Each row is a point on a landscape with many valleys, with its height.
From any point a ball takes the steepest step (drop divided by distance) to one of its 2 nearest points. It stops when none of these is lower. Distance is the straight distance between rows; heights are no part of it.
Bav height 2.24: [-22   5 -14  51   2 -32 -29 -18   8 -10 -34  20 -10  31   4   6 -27 -31
 -38 -18 -35  -6  -6 -13  18 -14 -29 -25 -20   7   7 -26  -4  40  20 -22
 -35   0 -12   4  -1 -21   8 -14   6   0   7]
Pil height 5.45: [  6 -33   3  -5   0  24  35  13  -5  30  14   4 -22  33  18 -15 -14 -26
 -23 -20   0 -29  17 -29   4   6  45  17   1   5  -1  16  -2 -43  20  -7
 -17 -12 -32 -25 -19 -25  19 -11 -27   4 -11]
mel height 3.14: [ 28 -10  14  -7   7   0   1 -27   4  -1 -35   5   6 -15  -6  40   3  32
   8   1 -14  29 -19  20 -34   1  -2  31 -23 -13  21 -16 -30 -27 -31  28
  31   5 -11  -4   2   6  -8  12  22   8  -5]
Zeved height 8.49: [ -7 -14 -24   2 -19  11   6  20 -19   4  27  18   3   5   6 -20  14 -42
 -24  18  -9 -11  23  -2  26  -2 -10   3 -16   0 -13   3  -9  -8  35  -3
   8   7 -43 -13 -25  -7  12  10 -13   9   4]
ralak height 3.48: [ 22   3   1 -28  -1  -8  -7  32 -10   9  28 -17 -14  -3  -4 -24  31  39
   8   5  26 -13  -1  35 -25   9   5 -24  34  -6  22  11 -12   4  -8   6
  19   3  24 -13 -12  19   7   5   2 -32  16]
guda height 7.94: [ 21  10  16  -7  -9  13  -7   7 -19 -15   5 -17  16 -26   8   3   8  38
  26 -15  -9   8  -7  41 -33  -7 -30 -12  27  -8  28  -6 -32  10 -31  -9
  -7  -8  -5  15   0  -8   3   7  15  19   3]
mubir height 4.69: [-12   7  -1   3  16 -15  -1 -55  38  16 -31  21 -17   2  -9  30 -22   5
 -10  -4  18  10  -4  -6  16   7   7  23 -28   3  -4 -10  26   8   6  30
  -5  -4  36  -2   2  19 -13   1   1 -25   2]
Dem height 6.69: [ 19  -3  11 -45  15  15   1  50 -18  -2  37 -22  17 -14 -30  -8  25   7
  22  27   9  -2  20  -5 -15   0  23   7 -19 -26 -30 -11 -11 -48   3  -7
  46   0  -7  -3   9   1  32  15   8 -10  -8]
sumup height 0.54: [  3  15  16 -17  -6 -21  -9  -6   4  -6   7 -39  11 -29 -31 -27  44  45
  12  27   1  15  27  -6 -23   1  -8 -14 -22  10  -4  29  36  22 -16  17
  16   7  11  -5  23  22  -3  -4  14 -42  14]
Tokop height 8.77: [-16   3 -23  33 -24  -4  -9 -56  26  -8   4  36 -10   5  14   4  30 -31
   9   2 -28  -9  -2  -9  20  -4   1 -12  -5  -8 -26   4  -1 -21  16  42
 -26   3  12 -23   3  33  19  23   6 -13  15]
Visib height 7.74: [ 15   7   6  15  11  16  -9   2   2  -8   1  10  -4  10  24  12 -32  24
   8 -20 -14   8 -17  41 -14  13  26  -9   7 -26  39 -21 -27   2 -30   5
  -5 -15  18  28   5   5  35   5   5  21 -15]
san height 4.15: [  9   4   4 -26 -29  21   2 -22   2  -6 -22 -41  28 -30 -11   3  11  -1
  28   6 -11   2 -20 -13   2 -15 -36  14  14   2 -15 -11  -2 -16  -5   1
  16  12  -3  -6   9 -14   8 -10  11  18   2]
Dadir height 3.00: [ 36 -16  -3   0  17  28   2 -20 -11 -10 -29 -24  10  16 -18  42   6  10
  17 -22 -18  17 -20  -8 -28 -34 -32   6   2  10 -11   2  -7   0 -40 -16
  27  18  18  30  33   6   0  -2  16  12  20]
gego height 7.47: [  5  11  -1  22  25 -16 -18  44 -15 -12  13  45 -13  31  10  16 -24   8
 -23  -3   0  17  -1  30  20  10  13 -19 -21 -23  40  -4 -12  28 -18  -5
   0  -2  18  39  -8   7  -4  10  -8  12 -19]
tobek height 3.66: [ 30  -3  17 -18  -5  -9  -1  -8   4   3 -22  -5   3 -34 -35  26  39  44
  12   9 -19  14   8   0 -28   7 -10  32 -38  -5   3  -7 -12 -25 -22  27
  28  16 -24 -22  11  -5 -17  -1  19  -9  24]
fogu height 4.44: [ 11  -2   5  -8  17 -38  18  31  -3   8  19  26 -23   3 -24 -13  24  32
 -25  41  25  13  19  16  -1  33  20   7 -33 -12  -6  31  28 -26  -2  32
  21   7  13 -30 -17   3 -21   7 -24 -18   1]
sus height 4.34: [-18  15 -13  24   7 -26  -1 -50  31   0 -11  41 -24  11   5  21   5  18
 -11   3   3  18  -6  10   8   2  20  17 -47   1   8   2  15  -4   6  45
 -16  -9  29 -16  -2  19 -18   6   1 -22   8]
deza height 7.85: [ 13  13   9  17  -3  10 -10 -13  -9 -20   9  -2  10  -1  15  14 -19  25
  17 -12 -22   3 -18  43 -24  -3  -5  -7  19 -13  29 -12 -44   6 -32  -7
 -13 -15   3  24   3   2  12   8   5  26  -3]
Zeli height 3.78: [  2  13  11  -1 -35   5  -7 -49   7   5 -37 -17  39 -31   3  37  15   8
  14   8 -25  10 -24  -5 -23 -14 -31  13   8  -3  -2 -21 -13  -9 -15  11
   7  30   2  -4  16  -2 -14   5  18  30   3]
lisal height 3.62: [ -4 -19 -18 -37  -4   3  18  43 -20   8  27  -1 -11  13  -2 -36  21  -9
 -14  15  41 -10  30 -24  13  19   2 -14  18   5  -7  31  22  23  22  -6
  28   9   9 -15 -21   4 -21  -8 -23 -25  -6]
kalu height 6.44: [  5   7  -9 -17  -2  -4   4  17  -4   0  35  -9  -1 -15  -8   1  34  -1
   9  34  -1  -8   9   9  -2  -7  24  12 -37 -33 -15  -5 -12 -61   7  21
  20   1 -20 -21   3  19  37  16 -12  -9  10]
tugi height 8.33: [ 20   1  -3 -33  -4  17   1  38 -27   1   4 -27   3 -38  -6 -24  22  18
  21   0  -7 -11  15  -3 -13   3 -19  -3  15   0  -1  -8 -18 -12  -6  -3
  20   9 -34 -15  -3 -19  10   3   8   4  13]
sedat height 2.49: [ 15  -4 -16 -26  10  16  -2  38 -29  12  25 -40  -8  21   2 -29  15  -2
  26  -7  12 -21  10 -24 -16 -12 -11  -8  24  37 -13   7 -19  16  14 -19
  32  32  -9  15  12  28   2  -6   8 -27  14]
dalo height 1.91: [ 11  -3 -23 -15  13  19  -5  23 -17  -1  33 -21  -4  34   3  -8  10 -18
  24 -21  11 -17  -8 -26  -6 -19  11  -2  34  40 -13   8 -15  11  30 -31
  26  21   6  23  15  36  -8 -16   0 -21   3]
Rera height 4.61: [  1 -39 -25  29  11  24  -3   8  -9   2  21  27 -23  31  24  -1  28 -24
  16 -12  -8 -23   9  -8  -2 -10  20  -7  19  27 -10  12 -48 -26  28  33
  12  21 -27  -7  -8  38  29  20   5  -7  10]
Fuf height 3.71: [  1   5  -9 -27   7  19   0   9  19 -13  -4 -25   2  -1  -7 -17 -21  -9
   2 -27  20  -1 -11  -5   1   5  -1 -15  40  13   9  -1   9  37   0 -35
 -14 -18  15  15   4  -1 -14 -27 -20 -10 -17]
lan height 3.93: [ 24  -9  -4 -18   4  23  -1  31  -8   3  26 -16  -8   7  24 -11  15  16
   4 -11  17 -13 -10  20 -17   3  28  -5  43 -12  11   1 -34 -22   2  -3
  18  -9  10  -5  -3   7  30  -7  -8  -3  -7]
Romez height 3.12: [-10  -9 -28 -23 -19  11  23  -3   3   5  10   1 -13   2   3 -32  12 -36
  -5  -1  37 -10  22 -31  31  15  -6  -3  12  17 -20  34  21  21  28   7
  -1  -3   1 -21 -13   7  -9  -8 -29 -23   7]
Tavu height 3.11: [ -6 -18 -11  11  27   9  18 -17  14  24  -7  29 -33  21  -2  12 -44 -21
 -22 -22  -1  -5   7  -8  21   5  23  22 -23  -1  12  -5   0 -34  11  18
  -3  -9  -5   2   1   4  25   0   0 -16  -9]
sagi height 3.80: [  1  15  24 -26  27  15 -10  23   5 -11  33   8   1  27 -17   9 -15 -15
   8   2  20  -9   3   6   9   5  35  -4   8 -18   4 -13  22  -1   3 -37
   4 -31  46  52  24  24  16  -4  -7  -9 -43]
bot height 3.16: [ -5 -11   3 -11  -9  13  13 -41  34  16  -4 -11  -5 -12  13 -15  12  -1
  15 -19  29 -14 -10   4  -3  10  17  -2  46   0  15  16 -11  -6  -5  36
 -18 -16  12 -21 -11   5  15 -10 -12  -7   4]
lok height 7.18: [-14  24 -11  23  -8 -25 -13  -3  -4 -12   7  25   3  -7   8   8  -2   8
 -22   9  -7  21  12  26  20  -2 -21 -20 -22   2   8  -8   3  36   0   4
 -31  -5  17  17  -6   8 -10  12   5  15  -2]
tekil height 2.76: [ -7   6  -4 -28  -4  14  11 -39  46  18  -9 -28   0 -23   1  -6   1 -14
  16 -20  30 -24 -14 -15   6  14  15   2  36  -3  -2  -5   6 -16  10  15
 -21 -21  16 -18   4   4  20 -14 -17 -21  -6]
bima height 4.14: [  5  12  15 -29  32  14  -5  12  26 -21   2  -7   0  16 -14  -3 -46 -13
  -4 -18   9  -2  -9  -8   2  18  15 -10  19 -10  -7 -16  22  27   5 -47
  -9 -30  24  34  26   4  -6 -20 -10 -12 -36]
pem height 7.31: [ -3  25  -8  28   3 -37 -16  15  -9 -15  15  34  -8   6   9   9  11  17
  -6  13  -6  20   2  37  16  -2   3 -22 -41 -14  25  -1   2  15  -9  20
 -14  12  12  28   2  13 -13  23  -9   7   4]
Zon height 3.94: [-17  14  -7  21   7 -32  14 -31  33   9  13  40 -33   6  11  -5  29   2
  -5   9   7  10  -4  22  10  21  33  17 -28 -15   9  36   1 -25  10  53
 -25 -14  13 -32 -13  23  -3  12 -13 -23  17]
gupa height 8.68: [-13  -9 -31  32 -27  18 -12 -25  -3  -8  20  22 -12   6  18 -19  37 -39
  -2   7 -23 -14  13 -13  30  -9 -20 -22  -2  13 -30  18  -9  -8  28  29
 -20  12  -1 -16   1  22  15  27   8  -4  28]
nima height 8.19: [  4  -2  -1  11   4 -19 -17  37 -40 -31  -5 -29   1  -4 -18 -25   0 -17
   4  -9  -3  15   3 -16 -12 -10 -28 -15  -2  12  -1   5   0  39  -2 -60
  12   7 -37   3 -24 -34 -30 -11  -6  18   8]
gedu height 2.66: [-23  25  10   4 -27   1  -3 -65  38  22 -28   7  14 -11  -2  37  13  -6
  13   6 -19   5 -34 -18   3 -13   5  34 -25 -10 -23 -11  21 -36  15  36
  -6  15  14 -28  13  16  -7  -4  19 -19  11]
Zitil height 4.23: [-19   5  -9  41 -13  -9 -26 -35  -4   3 -37   8  24 -10  17  19  24  -9
 -12  -5 -26   7 -21  -8   5 -20 -50 -18  -7  18 -12  -9   6   8  -7  -2
 -25  16  11  -6  18 -14 -14  -3  16  22  19]
Gudop height 0.95: [ 24 -21 -35   7   7  34  -3   5   0 -24  -5 -42 -11  34   0   1   1 -24
  25 -36   8  -4 -28 -39  -4 -25   5   0  22  25 -12  -2  -1  17  -1 -37
  18  32  10  11  21  14   0 -27   6  -2  16]
larit height 6.12: [-17  -9   7  11 -30   6  18 -50  20  37 -24   7  -5 -11   7  -7 -15 -23
   0  -7 -13 -14   0 -28  12  -5  -9  26   3  20   7   8  10 -15   5  29
 -35   9 -18 -28 -16 -22   3  -3  -3   8  14]
Divu height 3.99: [ 21  -1   9 -19   5 -15   7   4  -3   8   4   9  -3 -29 -24   4  22  35
   5  12   1  14   7   7 -16  10  -6  36 -41   4  -5  10   3 -33 -18  31
  28  10 -26 -37 -15 -12 -19   3   8 -11  15]
fesob height 1.92: [-17  14  27 -14   3 -12   6  42 -11  -3  20   0  29 -34  -9 -17 -16  -4
   3  47  11  19  23  -3  10  14  -7  -6   0 -19 -19  -7  25   2  27 -17
   4 -19 -15  -5 -16 -23 -26  10   7  23 -42]
sil height 2.31: [ -1   1  25  -1  11 -16   1   9 -28 -10  -4 -40  25 -51 -30 -28   0  16
  12  37   1  15  36 -24  -9 -10 -32 -10 -12  14 -30  20  39  22 -10 -11
  19   8  -6   3  22 -15 -14   5  19  -4 -12]
Gizat height 3.77: [  3  -4 -17  -9 -16  17  -1 -17  -1  -4   4 -17   6 -12  -6  -4  22  -3
  15   1  20   5  -2 -14  10 -11 -22  -2   9  15 -20   5   6  -2  12   1
   3  11  17   6  12  22   3  -2   2  -7  19]
rozu height 8.28: [ 11 -16 -28   1  -4  -7 -15  35 -25 -35   2 -14   1  17 -19 -20  -7 -31
 -15  -6   0  14   6 -31  19 -10  -4 -12 -12   1  -6   1  -7  32  25 -43
  16  16 -40  -3 -28 -29 -20 -15  -9  16   4]
duge height 4.45: [-11  -6   0  41 -21  -9 -17 -33  11   4 -46 -10  25  -2  15  23  22 -22
  -4 -24 -23  -1 -39 -15  -3 -25 -45  -9  28  13   6  -4  -6  19 -19 -12
 -34  23   7  -7  20 -21 -13 -10  14  36  19]
tor height 2.74: [ -2   6  31 -14   1 -18   7  33 -20  -9  20 -25  28 -46 -24 -38   1   6
   4  44  15  14  39 -12   0   9 -10  -8  -8   0 -24  27  38   4  14 -12
  23  -1 -12  -5  -1 -22 -18  18  15  -5 -34]
Fozen height 2.41: [ -8  33   4   2  -2  -8 -14 -10  -2 -17  24  -9  12   7  -7   1  16  28
  27   6  22   4   3  37 -11  -3   7 -26  19   7  19  12  11  20 -28  -6
 -12  -9  40  39  23  28 -23   8  -9 -26   4]
Lobu height 8.39: [-10 -15 -18  12 -21  -8   1  10  -6  -2  -9   2  -4  12  -5 -18 -25 -48
 -28  -6 -18  -2  14 -26  25   2  -3   3 -11  -2   0  -6   4   7  34 -17
 -14   5 -52 -16 -31 -35  -3 -11 -10  20   2]
bopen height 6.09: [-24   7  10  10 -15 -21   7   2  12  30  22  27  -9  14  24   2   4 -13
 -15  32 -16 -23   6  17  14  10  40  -4 -28 -33   9  -8 -21 -53   9  26
 -27 -22 -17 -13 -20 -12  34  23 -28   6  -8]
megaf height 5.06: [ 13  -8   2 -11  24   4  -2 -30  32   5 -15   6 -13   0 -11  15 -14  13
  -1 -15  45  17 -12   2  -5  23  20  10  11   0  11  -5  11   4 -11  19
   8 -17  49  -2   9  16  -7  -9 -12 -25  -3]
Gubo height 7.61: [  4  12   1  15  16  -4 -15   6   5  -9   1  36 -20  24  10  21 -43   8
   0 -11 -12   9  -9  27   7   9  17  -7 -20 -21  31 -18 -21  -3 -18   4
   0  -8  37  39   7  17  25   8   5   1 -14]
sibu height 4.65: [  7 -16   7   0  -7  27  14   1  21   6 -24 -19   3  19  17 -20 -32  -5
   0 -39 -26 -17 -10   5 -15  19  35 -13  41   1  27 -26  -6   8   6  -7
 -25 -27 -35   3  -2 -30  27 -21  -8  13 -14]
lar height 5.32: [ 12 -13   8 -27  26   7   6 -16  13   1 -18  -2   0 -16 -20   8 -25  19
   2   1  43  29  -1  -8  -5  22  16  28  -6   2   1   1  26  -1 -20  10
  23 -16  41   1   3   8 -27 -22  -4  -9 -11]
nura height 6.74: [-33  32  19 -10 -10 -18   4  13  15   1 -21  20   9 -29  15   6 -70  -4
 -17   4 -19  -8 -15   6   9   4   2   5   2 -21   1 -35   9  19   8 -22
 -15 -19 -26   0 -13 -24   3   6  11  12 -33]
rela height 5.20: [ 11 -15   1   6 -17  23   6  -1  -5 -12 -37 -32   9 -10  16   2 -25 -13
   9 -18 -34  19 -22 -11 -19  -5 -13  15  15   5  22 -14 -18  12 -15 -22
   8   6 -52  -4 -20 -45   4 -17   4  48  -5]
foruk height 4.95: [  4 -15   2  11  -9   8   1 -25  23  -6 -44 -26   5   5  10   4 -28 -17
   5 -32 -21   0 -20 -15  -7   9   0   0  31  10  23 -19 -11  21  -1 -14
 -19   0 -23   6   1 -30  13 -25   2  30   3]
Seb height 3.28: [ 21  -8  -7   6  20  11  -8  15   8 -15  -3   1 -12  17  12  -2  -9  15
 -11 -34  24  12  -7  20  -4   8   7 -15  39   8  34   9 -13  44 -15 -18
 -10  -7  17  18  -9   1 -18 -19  -8   2  -3]
lipu height 4.51: [-34  21 -10  41 -21 -15 -37 -24 -10   2 -14  13  27   2  21  16  25 -18
 -14  13 -37   2 -18  -4  20 -25 -45 -16 -32  15 -43 -15  19  -7   6  -3
 -34  15  21  -6  26  -7  -3   5  20   6  18]
zeku height 4.71: [-14  13   2  19 -18  -1 -16 -17   7  -7 -26 -25  13  -1   1   2 -10 -23
   4 -29 -20 -16 -37 -15  12 -24 -28 -12  27  13   8 -10   2  23   1 -43
 -31   0  -7   4  10 -19  -3 -31  -3  30   0]
mipa height 6.32: [-13   9   3  -6 -15  -1   6 -25   7  24  -5  20  12 -25   7   8 -27  -1
  -5   3  -1   5  -9  -8   7 -10  -4  29 -24  -4   6 -12   7 -17  -1  21
  -3   8 -17 -16 -17 -17 -10   6   7  10  -3]
pemu height 2.04: [-22  18  12 -16 -24  -6   9 -61  53  27 -25  -5   6 -21 -11  10   6  -5
  15   6   5 -12 -18 -14  10  -7  12  18   2 -16 -20  -9  21 -29  13  33
 -17  -8  11 -30   7  17  11  -5   4 -10   4]
sasal height 5.22: [ 14 -45 -23  -2  11  27  23  41 -21  15  22  13 -28  39   8  -8  -5 -22
 -24 -20   6 -19  12 -18  -1   8  44  16  -2  17  -5  25  -9 -26  20   6
  22  17 -30 -25 -27  -7   2 -12 -18  -2  -7]
Purag height 6.54: [-27  17  16 -17   9 -15  12  16   5  16  -7  38   7 -27  -2  10 -61  -1
 -10  23  -1   8  -1  -2   6   4  13  24 -26 -35  -7 -30  11 -15   3  -6
   3  -9 -10  -5 -20 -26 -20  13  16  14 -25]
Nuva height 2.75: [ 10 -20 -24  10  17   2  -4  19 -10 -12  19  25 -23  20  13  -2   9  10
 -22 -16  30   8  19   9   8   3   2 -17   7  19  17  14  -5  33   4   2
   2  10  10  12  -9  26 -13  -1 -12 -19   6]
Vule height 3.26: [ -4  19   4   0 -27   1 -21 -45  14  11 -35  -5  37 -12   4  36  20   8
   5  24 -30  18 -20 -13   2 -21 -23  14 -31  -2 -40 -20  24 -24   3  16
   9  30  20 -18  23  16  -8   3  28  -3   9]
magor height 8.51: [ -1 -10  -8  10 -34   0   9 -27  -6   6 -20 -13   8 -29  22  -9  19  15
   1  -3  -3   2   6  15   0   2 -28  -1  31  22  25  10 -19  18   0  19
 -19   9 -37 -26 -25 -23 -10   5  -4  20  18]
Kefam height 8.20: [ 18  -1   9 -16   7  21   2  37 -43 -19   3 -29   2 -13 -29 -12   5   8
  17  -2 -13  -3  21 -14 -12 -26 -30   3  -2   9 -22  -5   1   5 -12 -36
  34  11 -24  20  21 -10   0  -1  19   5   6]
supe height 3.63: [-15  29  19  38  -5 -13   0  27 -44 -24  28 -21  16   6 -35  14  16  25
  15  17 -25 -26  26  48 -10 -13   1  -7 -13  10 -11   5  -3  24 -44 -14
  15   0  11  47  35  -1  -2  17  10   3  25]
vif height 3.73: [ -2  14  -9   4  -5   6 -12  -9  18  -7  39   7 -10   8   2   6  41 -10
  37   0  17 -14 -17   6   7  -9  22 -13  25 -11  -3   2 -22 -34  20  13
  -6  -6  14   8   5  50  42   8  -1 -21  12]
gefen height 5.89: [-26  -4  26   3 -20 -10  24 -14  14  42  14  18 -16   6  26  -9   4 -29
 -12   9 -11 -39  30  -4   5  13  29   0 -13  -9  -4   9  -3 -44  21  23
 -54 -26 -22 -26 -18 -12  19  20 -25   0   6]
Bag height 2.36: [-12  23  26 -19   6  -9  -4  -7  15 -14  10  -8  23 -20 -19   6 -17  27
  19  34   9  25  -8  18 -14   0   1   0  -9 -23  -6 -19  12  -1 -14   0
  -1 -15  34  13   8  22  -9  -1   9   4 -19]
Gul height 4.29: [ 22  -6  11  -3 -11  38   7  26   5  -3  13 -15   0  17  35 -15   0   8
   2 -33  -2 -18  -7  23 -23   9  44 -18  62  -7  28 -12 -32  -3   9 -13
 -14 -19  -1   6  -4  -9  27 -17  -2  11 -18]
linot height 1.58: [ -2  21  24 -22   0 -19  -8  -3  12  -9  17 -25  17 -23 -25 -14  18  39
  21  26  17  26   8  24 -29  10  -8 -12   5  -8   7   9  24  10 -21   4
   2 -10  28  16  17  21 -12   1   4 -26  -5]
Noru height 0.98: [-20  18  14 -21  -5 -25   8  53  -9   0  22  17  10  -9   7 -12 -10 -11
 -18  34   9   3  13   2  34  12  10  -9   1 -42  -1 -12  20   2  26 -12
  -6 -35  -7   1 -23 -19 -18  17  -6  24 -41]
mamub height 3.20: [  4   6  14 -24  22   9  -6  27   4 -14  22   5   6   4 -16   6  -8  11
   9  19  27  15   2  11  -1  23  26   2  -3 -34  -9 -10  11 -17  -3 -14
  16 -28  45  23  14  16  17   1  -4  -1 -32]
Banon height 1.82: [ 13 -27 -31  10   9  18  -5 -15  23 -19 -30 -22 -20  36  -4   6 -21 -31
 -10 -28  -7 -10 -20 -53  17  -4  -2  18   5   8  -6  -4  27  15  -3 -14
   5  16  -1   4  10  -8  -1 -26  -3   1  11]
bet height 1.90: [-21  18  21 -18   6 -39   6  33   9  17  16  38  -8   8  19   5 -22 -16
 -35  16  -1 -14   8  14  38  23  24  -7 -23 -47   3 -21   8   0  17   3
 -10 -28 -10  13 -23 -19  12  22 -14   9 -39]
fofu height 2.48: [ 42 -21   1 -10  15  24  12 -10 -12 -14 -41 -14   8  -8  -8  36  -7  20
   9 -17  -8  23 -15  -6 -30  -8 -26  18 -10  -1   9  -5 -17   4 -37  -2
  43  13  -4  24   9 -13  -7   5   8  23   4]
Saka height 4.17: [  5  -9 -10  -2   6   9   6   8  -3  -2  41  -3 -21  13  20   2  50 -15
  37   8   5 -34  -2  -4 -15 -13  36  -3  17  -2 -14  13 -48 -40  31  14
  12   5   0  -8  -3  41  47  16  -6 -18   8]
somi height 4.05: [  8 -16  -5 -23  13 -11  10  34 -15   5  12   2  -2  -1 -22 -37   8  26
 -15  32  46   6  31  -1  -2  24   0  -6   1  -3 -11  29  31  -2  -2   6
  31  -1  14 -18 -14  -6 -26   1 -10 -26  -7]
kuv height 4.25: [ 15 -20  -7 -18  11  27  15  32 -16   8  29  -8  -3   6  20  -3   8   0
  -5  -1   7 -28   0  12 -11  17  46   8  24 -16  -3  -7 -31 -44   8   7
  22   0  -8 -15 -13  -3  41   0  -7  21 -19]
luki height 8.57: [ -2  -3 -22  16 -20   6 -15   9  -8 -12  37  24  -9  13   9  -7  27 -31
 -16  22 -12 -11  21   9  32 -11 -12 -14 -28   3 -11   3 -13  -7  33   5
  -2  14 -23   4  -1  18  25  25  -2   4  11]
gotu height 3.09: [-20  31  -1  44   5 -25  -3  -4 -26 -19  24   1  14  11 -15  19  21  28
  14   2  -2  -3  11  58 -19 -13 -16 -18   4  11   1   3   8  35 -40 -14
 -17 -10  28  48  25   8 -26  12   3   4  27]
fel height 8.43: [ 20 -27  -4  -3 -18  18   1  -9 -17   7 -16 -23  10 -21  15  -8  27  13
  15 -17 -16  -5   0   6 -11  -3 -18   3  20  14  15   9 -29 -12 -17  19
  16  18 -48 -15 -18 -21  16   0   9  20  20]
tozi height 5.71: [-24 -12  13  -4 -13  10  33 -24  15  36   0  10 -15  21  22 -17 -15 -38
  -9  -1  -2 -50  16 -21   5  20  22   3   6   1  -7   1   0 -46  20   8
 -47 -23 -39 -14  -5 -13  33   5 -26   0   5]
Zibak height 3.27: [ -3   8 -15   8  -2  11 -11 -13   6 -12  20   5  -4   2   1   7  21   0
  18  -6   6   8  -8  16   0 -10   3  -9  -3  -6   4  -9 -10 -18   6  10
  -7  -2  16  10  10  34  20   6  -2  -8   6]
degu height 2.70: [ -6 -22 -16  -2  -8   6  22   0  22   9  12  15 -24  13  14 -30   5 -34
 -21 -11  26 -19  18  -9  29  15   9  -5  23  13   2  34   2  21  35  19
 -18  -8  -5 -22 -24   4  -1  -1 -28 -21  16]
busak height 1.70: [  9   2  17 -11  14  15   2 -10  -9 -18 -45  -4  14 -13   4  24 -36  14
   4 -11 -11  30 -25  -1 -17   1 -13   9   0  -6   8 -11 -16  32 -35 -27
   8 -12   8  14   7  -8 -22  -5   9  32 -19]
ruge height 6.24: [  0   2   3   0  -7 -11   6  25  -3  24  28  15  -1   4  12  12  19 -12
 -11  37 -12  -8   5  12  16  12  41   8 -32 -48   0   3 -27 -66  -1  23
   3  -7 -18 -10 -18  -8  31  24 -27  17 -10]
naf height 8.07: [ 13   4  -7  12  -7  10  -3  20 -38 -18  -7 -41   6  -3  -6  -4  19   5
  13 -18 -18  -3 -11   1 -24 -24 -41  -8  19  24   4   2 -19  27 -16 -46
  10  12 -25  17   3 -23  -6  -8  11  22  26]
rut height 1.68: [-30  10  -6  47   2 -26 -31  -1  -5  -3 -44  11  11  26   2  13 -38 -30
 -29 -17 -45   9 -22 -25  19 -29 -31  -3 -29  -2  -8 -23   4  26   6 -36
  -9   2  -3  -2   6 -23   1 -19  16   7   3]
Zedeb height 7.19: [-10  28  27  -9   5  -7 -10  38 -17 -17  14   1   9  -3  -6 -17 -23  17
   5  12   9  14   6  20  -4   8  -6 -17  29  -3  15   8  16  40 -13 -44
 -17 -29  14  27  -9 -10 -37  -9  -2  11 -35]
Zeg height 7.32: [  3  10  28  -9  16   4  -6  50 -29 -19  20 -20  13  -4 -13 -34 -15  14
   4  24  22  19  19  15 -16  16 -15 -21  30  -1   0  35  21  32 -13 -45
  10 -23  11  25  -2 -22 -38  -7   4  -7 -30]
Lof height 1.99: [  0 -15 -10   2  17 -11  12   6  16   0  18  36 -36  29   9   4   9  -9
 -25  -6  39 -14  13  10  33  22  28  -9  -1  -5   9  21   2   7  22  24
  -7  -5  22  -3  -8  20   9  16 -20 -25   3]
dev height 3.57: [-11  -3   0  17  22 -21  16 -13  13  30  -9  56 -27  15   2  15 -63   9
 -35  -9  -7   4   2   1  10   8  15  35 -49  -1  25 -14  -2 -25  -4  19
   2  -5   7   5  -6 -14   6   7   9 -19 -15]
Nela height 1.56: [  2   7  22 -13  -5 -14 -10  -1 -32  -3   8 -47  12 -43 -40 -29  28  27
  12  30  -6   3  27 -24 -13 -14 -23 -14 -12  18 -21  19  33  15 -18  -9
   9  18  13   3  29  -6  -8   9  21 -28  11]
luga height 3.32: [  6 -10 -18  25  27   6  -2  12 -26 -16  14   3  -9  34  -3   9  12  10
  -6 -20  20  -3   9   1 -12 -29 -17 -13  10  42  -4  20  -3  43 -11 -26
  12  22  16  32  15  27 -32  -8   3 -15  30]
dibi height 3.06: [ -6  -1  12  13   0 -15  -3  -8 -20  -5 -16  -8  31 -41 -29  -3  -3   5
  -4  42  -2  21  17 -28   5  -7 -22   8 -37  17 -36   6  55  15  -8   6
  19  24  -3 -13   9 -19 -37   9  20  11  -6]
zir height 6.88: [-24  17  18  -4   4 -23  -6 -14  30   9 -26  16   6 -14  12   9 -50  -1
 -17  -7 -10  -9 -13  20   5   9  -4   0   8  -7  19 -33  -2  32   5  -7
 -36 -17  -6   8   1  -5   9  -2   3   6 -23]
zap height 4.26: [ 15   6   7  -7   9 -30  16   6   3   9  16  22 -12  -8 -12   1  32  31
 -11  21   1  19  -1  24 -12  18  16  30 -47  -7  -3  24   4 -47  -7  38
  10   7 -11 -45 -11   2 -12  -2  -7 -12  18]
geso height 2.40: [ 11 -25 -20  10  21  17   1 -19   5  -1 -32   2 -21  30  -6  12 -44 -17
 -16 -38 -13   5  -5 -28  18  -3  10  16 -16  12   5  -4   5   2  -4  -5
  15   7 -15   6  -3 -13  -2 -21   2  -2   8]
Pek height 4.92: [ 26 -41 -24  10  19  16   2  27 -19   5  27  20 -24  38  19   3   9  -7
  -7 -22   4 -17   1  -5  -5  -6  32   6   8  27  -3   5 -35  -9  34  10
  33  19 -16   2  -6  32  16   1  -5  -3  -9]
nos height 3.53: [  0  -7 -10  -1  -7  -5   5 -18 -15   2 -20  11  11 -20 -21   4   3   5
 -10  27   0  19  12 -30  10  -8 -28  30 -45  25 -33   1  46  -3  -1  21
  20  27 -12 -28   5 -15 -43   2  10   1  15]
piv height 5.94: [-30  -8  15  -1 -22  -7  27 -29  27  41 -25   2   2   1  11  -3 -36 -36
  -5  -1 -23 -38  -8 -23   9  -3   2   9   9  16  -4 -16  19 -19  19   3
 -45  -2 -44 -14  -5 -20  26  -8  -4  11   4]
baban height 3.40: [ 19 -23 -19  15  15  24  -9 -39   3  -2 -39 -14   9  26   4  44  21  -2
  15 -25  -2  14 -28 -22 -12 -28 -36   1  23  11 -11  10  -4  -8 -28   0
  12  30  30  16  30   8  -7  -3   9   9  25]
Bize height 3.54: [ -2  -1  -4   2 -17 -17  12 -36  34  11   2  12 -10 -10  11  -8  19  13
  -1  -2  26  -1   5  19   1  18  10   2  13  -5  14  23   1  -3   0  44
 -27 -16  16 -37 -21  15  -3   9 -17 -20  13]
kufof height 0.76: [-21   6   9  22  10  -4 -14   5 -18 -15 -41  -1  23  15  -1  23 -37  -3
 -13  -7 -39  30 -25  -7 -13 -21 -38   0 -19  -4  -9 -22  -4  30 -23 -46
   5  -6   7  15   7 -20 -18 -19  14  39  -2]
Tovu height 7.02: [-19  30  16   4   6 -16 -15  -3  15  -9 -10  19   5 -15   5   4 -31  11
 -10  -8   5   6  -3  29   7  11 -17 -13  16  -3  19 -19   8  56  -6 -28
 -42 -26  27  13  -5   5 -20 -10  -3   4 -21]
zuz height 3.10: [ 24  -3  -6 -33  11   6  -4  46 -24  21  21 -27 -21  -3  -1 -27  27  39
  19 -14  28 -19   7   4 -29   9  -4 -18  35  24  13  10 -17  15  -4   2
  34  22  11  -7   5  19   1   4   5 -37  22]

Where does a ball stop that starts at each point below?
Visib: tozi
zir: tozi
luki: naf
Dem: tozi
megaf: pemu
ralak: Gudop
san: pemu
